Each row is a point on a tangle of strands that fork and nearly touch. The rows are in no order.
(in the rows, 128 means zero)
Two points are linked if the straight distance between their rows is under 233. Some points are linked to none.
Nito: [129 122 118 114  99 132 120 109 113 117 136 186  82  64 137 139  97 118
 111 164 126 118 124 115  94 161 110 102 160 136 128 104 117 159 133 114
 148 126  97 116 108 147 165 227  75 150 136 161 140 130 106 132  98 145
  73 115 124 129 129 139 130 128 137 119 135 121  72 149 126 163 144 125
 155 135 118 172 141 159]
denav: [101  98 108 145 106 133  39 118  63 122 132 104 172  96 117 142 146 121
 124 132 125 107 163  49 109 116 102  74  98 144 119 118 163 117 174 140
 113 142 142 131 118 126 167 131 122  79 169 157 134  69 114 136 111 151
  73  88 133 126 122 127 149  99 140 107 111  81 115  97  95 123 168 145
 140 129 129  95 129 136]
daka: [130 144 151 145 126 178  96 141 156 135  98 162 120 107 136 136  91 175
 141 127 175 120 175 132  88 191 126 149 145  82 121  95  91 122 102 119
 143 168 161 145 166 186 114 142 156  84 167 124  82 155 158  98 117 121
 129 111 128 112 100  84  87  86 104  82 147  81  47 127 108 145 136 169
 127 163 133 134 109  86]
bati: [115 141 181 148 148 146 120 124 169 131 155 107  48 130 139 166 120 146
  76 217 159 205  95 160 130 121 160 148 129  90 111  86  96 194  63 109
 143 134 116  86  68  96 145 161 126 156 156 139 143 139 139 134  61 111
 132 126 127 119 146 124 122 133 112  53 164 170 127 140 179 184 128 146
 150  92  85  99 118 105]
bizup: [143 157 180 160 176 141 125 128 152 138 148  81  78 121 133 139 141 146
 107 196 151 197  92 157 135  77 147 142 126  86  96 123 117 155 111 130
 125 123 104 106  72  92 127 179 137 121 150 131 137 144 142 140  83 115
 129 116 129 132 140 148 127 141 112  74 171 155 169 121 171 153 119 149
 127  98  87  95 146 105]
Kuri: [131  88 140 164  53 143 100 116  92 106 138 135 124 143 115 130 126  87
 125 105 118 144 170  47 105 137 129 107 131 168 127 106 124 178  91 131
 146 139 135  87 108  92 152  87 167 154 138 136 180 129 116 142 140 105
 131 128 157 132  97  83 145 159 150 115 141 177 106 110 131 173 153 109
 156 117 129 147  52 137]
fon: [122  87 102 116  77 133 155 146 102 148 148 209  84  37 131 104 108  98
 102 151 129 132 154 113  75 162  95 115 148 143 150 115 132 131 164 116
 117 131 101 110 129 171 183 233  87 148 155 147 153 135  90 156 111 130
  49 124 129 162 101 150 107 128 173 141 109 115  75 131 125 130 187 126
 125 162 146 173 138 140]
bader: [144 104  88 169  48 144 100 128  82 135 153 143 138 145 129 149 124 102
 132 110 112 125 175  38 103 122 150 117 106 163 157 123 143 182  93 120
 171 139 146 122 108 121 173  94 168 185  69 114 149 132 122 136 157 156
 135 163 126 136 109  72 134 149 147 120 141 140  90 146 146 169 140  89
 161 138 150 144  73 140]
fima: [127 146  37  99 117 138  88 114  95 137 136 137 144 109 109 166 144 144
  99 113  95  98 107  98 140 123 109  99 108 137 155 132 160 116 118 120
 168 105 115 139 116 139 143 123  88 147  49 146 127  90 105 135 144 218
 109 175 121 113 153 149 142 127 124 137 111  81  98 158 161 147 112 117
 137  97 138 127 154 155]
Pib: [106 109 175 119 153  68 251 131 179 124 130 132 107 147 169 119 104 160
 144 155 127 122 102 197 131 149 154 171 145 142 107 138 113 151 165  90
 103 137 123 154 151 154 167 165 103 155 148  96  95 198 120 100  97 120
 161 138  75 152 147 138 126 112 150 154  96 164 163 150 149  57 123 124
 119 184 122 128 167  78]
Rafu: [121 113 167  97 123 151 181 154 184 124 109 158 108 143  87 109 140 113
 133  82 127 164 104 163 120 169  86 167 124 117 156  96  84 127  61 115
 134 120 147  85 126  85  89  67 162 144 145 104 149 156 124 134 135  66
 130 177 185 138 100  90 114 151 112 127 115 188 112 104 136 144  88 114
 130  89 152 136  59 125]
zeru: [121 178 112 137 171 135 113 133 138 161 145 157 108 153 117 101  93 165
 120 153 169 165 128 181 137 101 172 146  54  92 149 136 148  76  86 137
 117 113 101 145 112 131  70 128 132  92 147 113 101 106 183 152 121 113
 172  99 121 125 153 112  80 114  93  76 126  86 103 145 139 137 145 159
  90 116 142 115 143 110]
bemi: [100 128 131  92 182 159  89 169 118 157 106 136 151 104 141 117 154 106
 129  70  72 100 101 127 124 102  90 120  87 119 145 137 117 138 175  80
  89 138 190 106 112 117 167 116 163  93 129 102 124 101 172 129  94 131
  97 142 129 123 156  98 103 155 137 114 109 103 117  55 133 135  46 108
 134 123 143 122 167 162]
Tate: [145 129 127 155 130 125 162 138 142 151 143  89 137 124 187 137 151 111
 140 136 114 104 113 121 141 115 168 151 155 105  74 176 103 157 203 110
 130 167 148 140 161 154 188 175 155 137  87 100  98 183 127  98 100 155
 127 165  89 149 151 142 110 111 174 138 173 101 167 122 152 122 108 167
 126 184 130 128 182 109]
geb: [ 90  98 109  77 142 128 159 162 154 128 165 120 132 100 108 109 192  95
  90 110  94 144  78 141 158 119  59 142 128 119 131 133 124  78 155 159
 124  66 126  84 109 102 111 108 107 128 129 151 191  89  91 140 123 104
  72 139 193 169 114 178 106 156 171 156 100 121 170  87 154 123 134 153
 114  88 120 118 136 150]
ruf: [150 118 142 160  75 138 152 147 155 130 120 136 163 151 144 150 102 168
 165  99 153  98 187 115 104 181 172 175 163 117 140 123  98 157 125 108
 150 169 190 170 192 200 141  94 162 148 106  90  78 191 149  83 152 169
 167 162  96 111 107  79 119  95 129 130 148 135 102 152 117 100 108 120
 128 187 150 122 104  85]
Nelu: [153 162 174 160 160 127 128 114 121 137 150  76  97 127 136 112 132 100
 131 181 133 166 116 140 138  54 164 123 118 103  90 160 144 144 164 145
 103 138  99 116  76  85 131 203 136 110 133 139 144 130 156 147  86 117
 123  96 121 139 141 158 143 141 133 112 182 139 204 118 147 136 138 148
 114 115  95 117 182 134]
zame: [166 146  91  89 170 128 120 135 130 135  83  71 190 119  95 133 200 137
 161  63  81  98 103 119 143  86  80 125 171 103 108 171 119 118 177 136
  98 157 158 151 174 112 118 116 127  83  78 103  98 146 122 128 165 157
 112 170 132 102 127 176 169 138  97 168 138 122 192  87 114  81  36 109
  98 127 131 116 160 150]
pob: [105 113 132 147 114  87 119  90 100  89 123 138 109 137 101 124  84 169
 110 174 175 161 171 134 115 120 153 117  96 170 168  62 147 133  96 160
 111 121  97 126 126 121 108 133  99 113 211 157 147 104 105 142 121 116
 137  45 138 123  87 131 156  95  96 113  87 149 125 140  85 107 229 120
 124 117 107 109  91  91]
paba: [146 100 170 167  56 159 130 143 133 119 118 128 103  90 118 135 148  78
 128 105 138 146 168  66  86 166 117 138 170 123  96 108  73 190 123 108
 137 172 170  96 140 114 155 137 192 139 143 118 152 195 114 118 116 100
  99 147 155 142  80  93 129 154 144 108 170 178 111  92 126 162 121 127
 160 136 140 154  65 128]
bovek: [126 110 151 134 109  59 172  92 142  82 109 156 126 170 116 117  78 168
 136 155 165 141 161 169 140 146 158 125 131 176 148  91 128 114  98 163
 105 110  82 144 154 130  75 116  89 132 193 157 121 139 100 132 150  92
 164  48 137 123  82 138 145 100  96 162  94 167 137 170  83  95 211 120
 112 134 117 128  98 103]
pezu: [172 139 158 170  69 175 144 143 151 122 107 136 101  91  68 140 150 120
 137 116 167 161 157  97  65 169 127 167 160  97 124 103  68 177  85 126
 145 176 146 121 150 114 112 157 171 128 128 121 119 209 114 119 125 125
 104 170 170 120  70  98 139 146 106  91 174 182 101 127 115 145 110 116
 148 115 134 139  66 108]
Derar: [112 130 140 139 158 111 148 146 143 157 156 134 131 173 139  98 105 169
 137 141 161 164 138 159 144  93 154 159  50 111 151 121 154  85 128 150
  95 120 138 138 129 131  94  89 150 103 177  92 118 116 167 133 105 100
 168  86 132 146 139 101  92  99 111  96  99 111 134 104 141  97 163 146
  87 139 142  93 124  83]
Baso: [ 92  99  90  63 133 135 109 146 124 120 143 145 144  84 138 124 181  70
  95 110  68  95  83 110 159 122  53  98 142 127 131 134 131 106 172 123
 128  86 125  85 105 120 147 118  95 124 108 172 189  63 102 135 126 125
  52 140 173 144 124 166 110 141 179 157  92 109 147  84 145 150 113 139
 140  99 109 140 149 188]
nedu: [116 125 113 156 119 143  96 143 127 166 189 119  94 123 198 132 119  94
  90 182 121 153 131 107 142 107 167 144  95 106  93 141 131 139 154 128
 143 125 139 102 104 139 184 165 163 151 140 119 159 100 161 120  84 122
 125 129 111 150 165 103  65 105 182  81 158  74 107 122 179 161 171 190
 122 150 134 107 145 120]
tob: [149 142  77 102 113 151 128 147 107 120  95 193 150 115  65  92 120 127
 152  59 132 103 152 165 114 166  99 118 126 136 172 130 153  70  95 168
 146 108 105 149 162 135  58  95 105 106 101 145 124 100 105 155 211 113
 120 133 139 110  98 144 133 142 111 176  98 103  94 161  76 130 120  92
 103 107 161 171 107 160]
nugug: [ 77  87 138 145 125 101 118 103 118 115 155 121 109 105 122 126 119 150
 100 177 155 161 147 113 125 124 117 132 102 142 139  67 151 106 127 163
 104 107 119 120 123 125 129 136  89 106 223 151 162  83 103 137  83 107
  95  56 143 141  98 151 132  87 125  97  90 130 128 114 101 103 229 145
 125 123 105  87 116  93]
zuf: [107 131 113  62 172 143  91 141 102 135 125 128 147  93 141 122 166  78
 100  94  65  99  81 110 138  84  77  99 111 134 140 132 131 133 195 103
 103 121 159  97  99 106 182 144 119  96 113 148 170  69 153 137  92 155
  62 134 153 132 136 141 121 153 168 149 110  99 148  80 146 140  75 113
 132 111 121 128 184 196]
zedob: [122  74 116 127  63 107 221 165 144 126 139 198 144 136 114  87 107 100
 153  85 120 130 173 144 119 174 111 174 137 149 159 128 124 100 120 143
 127 107 134 113 165 162 114  72 148 167 106  91 137 149  94 131 186  84
 130 146 143 166  77 108 106 136 169 207  81 145 116 130 122 106 177  96
 123 144 171 165  83 110]
zemo: [136 161  94 125 159 143 111 121 156 128 126  69 147 155  59 145 171 184
 104 114 158 166 108 134 157 100 102 146 108  80 129 115 134  71  75 169
 157 121 117 147 131  99  44  60 133  94 111 121 109 109 122 137 151 139
 161 147 178 126 122 151 153 122  51 107 134 132 178 130 131 113 120 156
 107  82 117  65  97  73]
nipu: [120 146  88 140 114 185  92 136 144 133 127 120 122  78 104 169 144 168
 103 153 163 147 158 103 110 167 103 141 132  79 103  93 116  93 109 152
 162 152 156 125 147 162 116 155 133 101 150 138 110 111 126 110  97 154
  83 132 158 128 108 127 106  84 116  68 144  73  78 120 122 152 161 189
 134 128 127 101 109  85]
nodet: [137 132 205 150 108 140 142 136 174  93  91 143 130 148 169 139  78 163
 163 129 170 103 177 154  97 215 161 153 192 111 115 112  69 162 105  95
 139 180 174 146 191 194 118 120 161 124 160 125  81 193 151  77 134 131
 185 115 106 100 103  78 111  99 108 126 152 145  86 150 106 122 115 134
 145 187 124 147 100  91]
mok: [118  63 110 153  38 127 163 151 106 142 164 186  98  82 134 108 106 110
 110 136 144 153 192  85  95 158 127 143 132 139 144  99 136 136 146 151
 130 133 137 105 150 162 163 168 129 148 160 125 159 141 117 138 121 114
  86 111 131 169  86 112  94 105 177 130 112 118  81 117 121 121 226 145
 122 170 157 151  98 107]
mon: [101  98 116 119 127  83 111  91  90 121 162  87 144 164 140 123 140  99
 120 147  85 107  89  97 188  71 130  89 118 179 131 151 176 129 165 139
 113  88  97 120  91 100 141  95  93 151 115 149 177  76 110 115 129 137
 130 100 126 137 163 159 151 137 167 172 108 141 187 115 149 115 139 111
 135 103 114 114 143 166]
gasi: [104 136 134  85 189 122 198 156 156 163 140 184  98 121 148  84  98 141
 131 111 118 138  83 217 130 128 112 161  83 125 164 138 118  94 147 104
  89 107 133 132 124 141 132 161 111 132 141  92 120 133 155 145  99 104
 131 137 107 148 156 119  94 140 136 124  83 115 116 122 158 106 103 115
 100 135 149 151 173 130]
kigi: [116 141 101 138  84 140 124 122 146 145 181 150  98 173 179 140  81 137
  93 176 148 139 140 113 155 153 191 134  98 127 107 136 119 107  60 129
 176  79 113 134 112 161 111  93 138 181 109 128 141 104 158 127 142 132
 198 116 112 132 154 110  67 107 134  87 148  82  70 194 168 169 180 186
 128 136 141 131 104 117]
legob: [100 101 117 143 101 135 123 132 157 151 202 113  96 169 209 146 118  97
  77 183 121 153 117 104 175 129 177 150 110 129  89 132 127 131 111 124
 163  91 129  94  97 145 155  90 149 192 129 120 171 101 154 112 103 112
 167 126 113 154 165 103  85 118 180  96 150  99 114 146 187 171 165 183
 141 140 124 110 114 118]
geso: [127 183  69 102 143 155  65  94 116 130 138 118 107 102 112 176 137 138
  92 151 116 125  93 118 140 120 115  96 111 116 128 122 139 112  79 115
 181 105 103 128  80  98 123 153  94 134  79 184 139  82 125 145 124 181
 109 156 146 102 158 147 141 131  96  87 150  96  99 166 160 187 107 137
 152  72 103 126 148 167]
gaf: [143 151 137 127 175 125  89  88 132  91  58  83 180 137  76 152 147 192
 151 108 154 110 146 131 129 153  95 123 171 114 113 111 137 103 105 151
 125 146 128 179 181 122  65  96 114  62 146 144  81 128 109 109 170 126
 150  97 129  79 116 156 188 113  52 132 134 146 146 121  63  85 105 115
 112 118 108 108 109 104]
neban: [ 99  76 138 166  94 141  43 104  79 107 108  98 162  90 139 164 140 119
 127 133 108 108 170  43  98 122 101  80 129 138  98  91 133 174 170 110
 115 158 178 125 130 134 197 123 151  99 173 133 132 102 120 101  92 151
  88  88 127 119 123  94 157 113 139  97 132 137 108  68 106 110 148 125
 166 141 120  87 100 125]
zok: [141 149  45  82 154 132 126 119 106 137  99 110 170 111  89 143 171 153
 131  74  73  84  94 130 147  99  97 115 148 126 159 148 143 114 138 118
 143 121 119 142 153 127 130  93 101 129  33 120  96 100  99 130 165 212
 117 195 126  97 151 168 165 136 119 170 104 113 151 147 145 109  48  99
 120 119 133 137 156 161]
pulo: [127 154 163 133 138  83 247 138 154 136 167 136  69 166 126  88 115  90
 136 153 140 147  84 173 126 114 184 161 109 161 134 157 136 158 115 115
 115 122  72  96  92  87 135 191 117 187  92 108 125 182 128 164 107  93
 169 165  93 153 153 137 145 171 152 145 135 183 168 180 159 132 126  99
 141 119 121 169 162 135]
vulig: [148 144 181 127 157 103 165 125 138 105  84 128 130 151  62 124 134 145
 164 100 135 149 107 154 115  98 123 130 116 156 176 101 131 169  95 114
  84 147 138 122 133  71 111  92 141 127 146  88 112 181 127 140 127 116
 150 151 135  99 129 110 181 162  79 123 113 247 174 108  97  79  71  52
 143  93 129 116  96 121]
favil: [179 159 114 186 111 117  94 109  82 148 121  95 164 165 126 117 128 122
 161 111 134 126 171  90 134  70 186 106 109 135 113 183 163 137 150 149
 118 158 116 160 135 111 127 139 157 108  98 107 106 143 153 136 164 158
 160 110  94 122 137 117 142 140 124 145 165 106 156 135 113 114 137 124
 108 149 139 129 149 129]
Degu: [157 153 130 143 139 106 139 134 160 115 106 104 169 222 121 139 119 179
 164  99 160 137 140 142 151 131 165 158 125 123 142 143 136 108  93 133
 120 139 142 174 164 150  71  22 163 126 121  84  77 146 166  97 181 122
 218 139 113  97 144  96 134 115  80 146 125 146 148 137 109  81  90 114
 100 138 145  97  91  89]
fuf: [124 117 223 151 154 125 116 123 129 114 134  57 108 135 175 109 161  56
 149 157 108 128 105 116 136  90 142 110 138 123  59 166 112 173 188 120
  88 154 141  99  94  87 163 152 162 105 157 143 165 145 147 129  90  76
 118  95 135 152 136 126 123 159 149 128 179 165 194  78 139 132  99 142
 136 127  94 114 160 150]
vukav: [108 141  69  78 140 159  66 150  99 158 108 202 156  97 169 110 102 124
 127  95 104  66 143 142 116 147 110  98 110 120 156 150 139  78 147 117
 133 106 135 151 147 195 135 155 108 113 112 141 109  71 152 139 142 149
 101 144  99 103 151 130  85 114 123 157  94  17  40 161  99 159 128 137
 127 147 153 175 172 182]
zudaz: [142  73  94 144  58  86 127 118  45 133 131 134 163 137 145 131 114  88
 155 119  95  78 156  67 131 101 162  79 141 198 157 154 183 189 181 122
 131 133 102 150 118 145 195 139 108 172  87 129 144 123 108 129 159 171
 111 125  86 145 137 140 171 131 189 197 107 132 152 133 123 124 157  76
 141 154 143 143 137 159]
paru: [120 106 184 137 156 134 134 156 153 129 138  78 128 124 197 131 157  74
 134 131  86 110  99 123 139 132 131 126 151 123  68 158  84 168 191  97
 115 154 183 101 125 127 193 129 171 130 130 114 146 149 140 101  90  98
 112 134 122 156 138 114 100 148 177 130 156 130 165  73 147 141  85 158
 146 160 121 114 152 137]
fefen: [ 88 115 143 103 142 142 110 121 163 125 145 143  73 107 133 167 122 148
  70 178 142 168  99 140 124 163  92 141 122 101 134  64  96 136  71 100
 152 112 139  84  97 117 136 126 107 148 162 137 166 114 119 125  70 115
 110 130 158 123 136 116 113 118 117  66 114 144  81 126 163 173 139 150
 151  89 106 111  92 118]
nor: [132 112  77 103  93 109  98 133  53 140 128 172 139 127 160 103  96  74
 138 121  94  71 135 102 141 106 136  68 128 188 161 171 182 141 172 111
 128 104  91 136  95 152 169 165  95 141  86 160 149  74 137 151 148 159
  92 124  93 141 159 150 137 136 176 209  99  79 121 142 118 157 146  90
 136 139 142 167 170 197]
rer: [179 177 137 165 113 177 106 145 137 137 124  97 115 121  88 142 156 117
 133 118 153 163 142 108 114 126 138 132 150  80  92 155  97 139 102 141
 156 170 129 128 119 107 101 148 170 114  97 137 114 171 145 134 143 139
 127 166 160 122 105 127 122 149  90  92 204 124 133 124 135 170  95 147
 126 112 121 132 113 116]
biz: [149 168  63 119 135 165  84 133 109 135  92 164 155 100  75 116 128 162
 147  66 144 110 146 134 104 163 103 127 116 107 166 123 143  74  98 148
 157 134 132 162 163 153  76 109 118  77  98 130  94 115 126 141 189 148
 122 152 134 109 110 128 120 125  78 131 123  77  70 159  92 135 106 112
  98 124 159 142 116 136]
kul: [136 147 123 146 137 136  58  97 117 122 134  54 166 148 129 151 147 143
 119 159 143 126 156 109 153 109 128  97 131 115  78 148 149  77 122 176
 137 123 112 151 121 118  73  99 137  95 150 179 125  85 128 120 159 126
 144  66 150 113 122 146 136  94 110 118 161  84 150 132 101 145 175 181
 127 111 101  94 121 113]
vizab: [132 117 128  92 113 162 131 153 159 123 119 164 150 134 164 128 103 116
 137  86 103  75 120 149 129 201 118 146 171 124 126 150  80 111  99  96
 173  98 155 144 155 180 111  74 152 166  65 123 120 128 115 111 187 129
 147 178 113 111 138 105  95 145 142 163 130  92  63 164 129 168  87 122
 148 147 154 173 123 160]
Fili: [107 122 173  83 148 152 136 143 161 118 111 159  90 115 116 123 128 111
 113 110 123 139  92 165 114 167  88 141 137 121 125 104  82 124  86 100
 134 109 131  84 102  96 104 119 132 140 149 135 159 129 114 136 123  94
 116 147 170 128 120 118 111 151 123 102 129 164  93 115 137 175  95 124
 149  90 122 160  90 147]
Kos: [110 149  89 109 129 156  80  97 130 125 157 153  65  79 130 178 120 125
  69 190 130 145  93 116 115 149 105 100 133 121 127  83 122 145  83 108
 173 109  91  92  79 111 152 191  76 167 129 177 154  94 117 148  92 155
  87 147 139 118 147 141 144 127 121  76 143 111  70 160 166 191 139 143
 164  83  98 139 131 158]
dasem: [119  71 116 144  75  82 187 141 115 138 145 166 136 115 129 110 120 121
 139 113 121 131 161 104 120 137 118 148 117 160 154 117 141 125 150 148
 104 121 131 128 152 143 146 106 130 157 140 107 147 147  97 126 144 113
 114 112 133 167  87 119 120 119 169 172  90 148 140 108 116  84 184 102
 116 154 162 133 105  93]
Dak: [146 164 115 113 172 124 151 138 155 134 138  76 117 142  66 118 171 155
 114 133 135 187  77 156 160  58 103 149 108  83 134 133 136  82 115 173
 117 101  84 122 106  74  55 119 108 121 108 135 126 130 118 154 135 117
 145 151 179 139 119 178 156 146  79 127 142 147 207 125 153 122 119 146
  93  78 118  93 142 109]
non: [115  95 138 157 102 141  85 114 120 116 144  74 123  65 124 182 178 115
  99 159 108 136 128  76 111 115  91 122 157 101  84  91 100 185 173 118
 139 147 160 107 125 116 195 154 133 127 132 136 146 140  98  92  63 161
  56 135 147 146 106 126 149 127 150  93 154 159 142  77 150 118 121 154
 167 121 101  88 125 119]
fure: [171 146 135 117 146 116 106 100  94 106  72 122 175 156 110 114 128 119
 175  66 110  78 134 145 127 129 134 103 154 169 145 154 145 142 119 114
 120 130 118 158 148 104 112  80 131 123 100 118  99 136 123 133 189 135
 155 148 100  76 149 123 182 162 106 161 139 163 137 144  84 112  60  62
 136 121 141 163 123 183]
Sevin: [162 152 159 118 154 118 150 127 134 110  80 116 152 165  83 126 135 104
 178  78 112 118  94 153 128 109 132 118 143 168 161 142 146 162  96 103
 103 139 140 121 140  73 104  70 154 139  96  83 105 169 137 142 155 112
 164 183 109  81 159 113 183 176 102 138 135 228 166 121  98  88  24  59
 141 108 134 150 107 153]
Feti: [141 122 145 136 166  85 206 108 149 135 115  79 140 138 171 129 141 160
 154 135 117 102 100 160 158 103 164 143 167 124  74 166 125 149 205 117
 108 155 135 168 169 155 159 164 112 125 111 109  77 186 116  91 110 150
 144 142  77 143 162 168 147 105 157 161 131 131 194 138 142  65 101 141
 106 188 122 121 193  87]
topip: [128 166 115 131 150 135  74  93 136  97 103  56 165 160  69 147 156 166
 116 132 149 146 130 131 159 119 103 107 133 120 111 120 150  79  85 183
 146 104  96 153 126  84  33  66 112  75 142 172 123  90 113 132 175 114
 168  75 164  96 112 159 175 119  59 124 142 133 175 126  79 130 149 144
 125  77  93  89  93 107]
pegug: [107 104 187 125 150 109 121 101 146  99 121 116 114 119 198 135 107 105
 129 187 126 106 122 145 137 148 129 101 180 136  65 128 115 121 159 131
 118 125 115 117 117 139 141 157 108 124 192 159 137 109 110  99  90 100
 119  58 124 133 135 144 108 100 153 117 137 109 129 120 121 139 160 170
 142 161  99 127 147 131]
damu: [144 147 154 154 120  75 206 121 121 128 135 163 106 172 123  69  84 102
 156 139 146 133 132 172 124 109 186 137  96 173 159 155 164 128 124 140
 100 121  62 121 111  94 110 169 110 150 124 111 123 159 145 165 131  83
 169 110  97 146 129 123 136 155 143 160 113 158 151 170 131 113 165 102
 113 136 140 164 151 133]
zulo: [180 171 134 127 145 170 113 145 136 136  94  83 151 122  91 141 179 102
 154  73 108 121 118 104 116 104 113 126 161  93 104 172 101 145 144 115
 123 170 158 130 142  99 117 134 176 101  80 106 104 174 146 136 161 136
 120 185 129 110 125 129 136 153  89 129 184 142 158  96 111 141  31 117
 131 119 125 134 129 152]
sig: [134 146  74  84 128 147 132 162  98 157 113 207 142  98 155  78 108  89
 145  84  99  74 137 153 118 123 132 116 130 143 166 173 136  98 166 118
 114 113 103 139 141 174 143 180 109 119  79 136 125 101 152 156 156 146
  98 144  98 130 134 163  95 148 162 204  91  43  91 148 119 146 131 115
 115 154 152 190 201 188]
vogi: [144 133 155 124 141 121 113 107 116 103 106 133 117  89 140 140 101 130
 130 143 126  99 125 126 109 142 123 102 168 143  97 130 118 139 156 113
 134 143 113 144 132 135 136 197 104 123 141 148 116 150 104 118 116 138
  90 107 115 117 129 154 135 117 132 127 141 128 122 137 112 148 121 119
 140 135 109 157 142 141]
dod: [162 150 142 128 154 112 143 114 166 101  78  97 179 181  94 151 130 212
 159 108 173 124 149 159 134 158 135 162 167 110 134 114 115 114 113 132
 122 170 156 176 195 165  71  75 132  98 144 111  67 178 139  85 170 137
 176 131 127  89 114 125 165 101  58 144 126 162 157 120  89  53  82 115
  99 142 123  97 102  78]
noreb: [ 90 103 152 144 166  93 109 117 102 136 133 116 140 149 133 112 116 155
 135 129 123 154 132 124 127  86 129 129  59 140 163  90 159 136 146 112
  77 134 177 128 130 117 158  88 142 102 197  92 128 111 159 124  85 116
 138  82 120 132 153  90 132 118 119 103  85 146 142  79 126  69 128 106
 113 130 138  80 120  94]
bodab: [123 175 116 113 147 153 116 133 157 145 159 162  92 162 169 121  83 151
 100 164 154 131 109 177 153 154 175 137 103 103 110 150 119  73  69 113
 160  86  99 142 104 157  63 123 123 145 114 131 114 107 170 133 136 124
 194 112 118 128 166 124  63 108 107  86 142  79  69 178 165 163 135 168
 117 129 128 146 143 132]
dezo: [116 156  58 115 139 185  20 140  67 132  88 150 170 110 123 128 128 135
 130  80 123  79 167 103 117 148  93  73  96 117 149 140 154  76 128 143
 152 129 149 161 140 164 127 109 133  64 113 152 101  52 138 143 158 154
 117 125 122  90 128 123 113 114 104 128 100  24  51 139  72 156 128 138
 130 117 148 138 143 163]
pom: [107 119 155  83 193 109 204 140 183 142 133 165  91 104 173 116 115 155
 113 164 130 129  71 222 136 157 114 169 134 103 116 135 103 105 154 103
 108 105 120 136 118 157 139 184  91 130 171 122 111 148 133 118  84 120
 122 124 100 149 157 159 100 111 135 121  95 113 131 137 151  85 122 149
 103 156 117 134 187 100]
laf: [143 133 145 161 121 121 171 163 158 150 123 137 165 199 150 115 108 150
 176  89 158 117 159 138 126 152 174 187 122 121 160 151 115 127 121 116
 120 158 180 160 177 167 116  55 184 143 111  57  82 177 163 103 160 117
 208 153  95 128 127  74 112 119 124 149 120 130 118 129 121  94 105 116
 107 183 172 126 112  81]
Narur: [118 132 110  99 161 118 199 138 152 146 170  89 107 137  89 117 189 129
  89 138 114 183  57 150 171  75 100 163  94 106 138 135 133 114 136 159
 119  91 100  98  96  79 105 130  97 153 100 125 159 130 101 154 119 110
 125 175 175 167 117 177 134 159 137 139 135 159 215 118 184 104 129 142
 109  79 115 100 154 125]
bufa: [139 149 141 110 153  92 215 127 157 130 148 104 100 136 112 125 149 110
 120 140 114 153  48 159 152 104 141 148 133 131 134 139 126 166 125 125
 133 113  88 108  91  86 132 167 100 181  71 120 142 165 102 151 116 129
 139 181 124 137 137 167 152 173 138 150 138 195 195 163 176 128  89  97
 132  91 109 145 169 145]
fek: [160 135 143 120 116 112 155 128 103  98  82 176 151 140 104  88  94 104
 180  74 127  87 151 160  97 171 137 116 161 179 167 138 144 121 113 139
 126 120 104 150 157 136 102 105 117 139  94 130 105 127 109 135 201 101
 141 138 106 103 115 115 159 144 130 190 107 162 107 167  79 116 104  57
 122 131 150 185 106 180]
Sogef: [120 126 146 134 165 137 103 138 116 151 107 129 136 118 119 130 131 152
 150  94 116 145 123 121 109 100 109 133  91 113 145 119 116 143 158  99
  98 166 191 139 129 131 163 127 153  92 156  94 101 146 160 117  87 139
 117 136 105 133 150  88 132 132 107  94 119 136 132  68 127 104  75 110
 119 133 146  97 135 104]
Pag: [138  99  84 157  48  88 126 102  69 120 156 118 159 177 146 143 111 118
 136 124 112  95 154  56 153 116 176  98 120 194 146 143 170 166 111 127
 162 111 104 146 112 134 151  84 125 193  71 126 151 115 112 126 176 174
 164 135  98 123 141 121 164 131 160 163 110 145 132 166 138 135 158  81
 156 141 136 132 103 150]
Sir: [ 64  60 163 120 144  96 125 106 150  95 140 102 104  87 177 163 136 137
  98 198 142 127 131 133 130 148  91 112 168 129  90  74 122 108 163 148
 110 117 128 112 130 148 171 147  89 115 220 156 150  77  89  91  60 109
  85  62 136 135 119 157 118  81 145 102  94 122 133 107 113 100 203 180
 140 143  91  90 127  97]
Zomus: [133 133 158 139 118  87 196 119 154 112 130 175 107 154 145  93  72 139
 141 154 166 131 152 184 125 158 166 144 140 144 131 133 132 106 102 136
 111 110  74 131 139 135  81 152  96 154 148 136 120 155 126 143 147  81
 171  88 122 141 105 134  98 116 138 154 111 152 112 181 109 123 184 124
 120 157 132 162 125 122]
Sagur: [123 126 112 167 112 145  47 113  82 135 162  72 158 134 104 133 150 123
 120 155 134 146 157  68 137  66 129  86  91 125 109 135 175 108 139 176
 128 125 129 134 105 106 137 116 145  91 151 155 159  65 140 130 112 141
 122  72 143 136 130 127 149 116 135 100 145  87 153 109 112 135 193 162
 121 105 119  74 131 117]

A fork is a point with three links, a tip a point with one. Leave the first point through the second and follow the links. Name the first fork or tip that comes.
daka / nodet -> topip
pezu / rer -> Kos
noreb / Derar -> nedu
nedu / legob -> Narur
sig / vukav -> vulig
Narur / bufa -> Nito
bati / bizup -> gasi
Tate / paru -> fefen
gaf / dod -> nipu

A fork is a point with three links. Follow the links from the first point to the second and name the forks in between, in order.
nipu / pob -> topip, Narur
zudaz / Rafu -> Kos, fefen
geb / denav -> Narur, topip
Kos / Baso -> Nito, Narur
topip / fon -> Narur, Nito
Sogef / nugug -> Narur
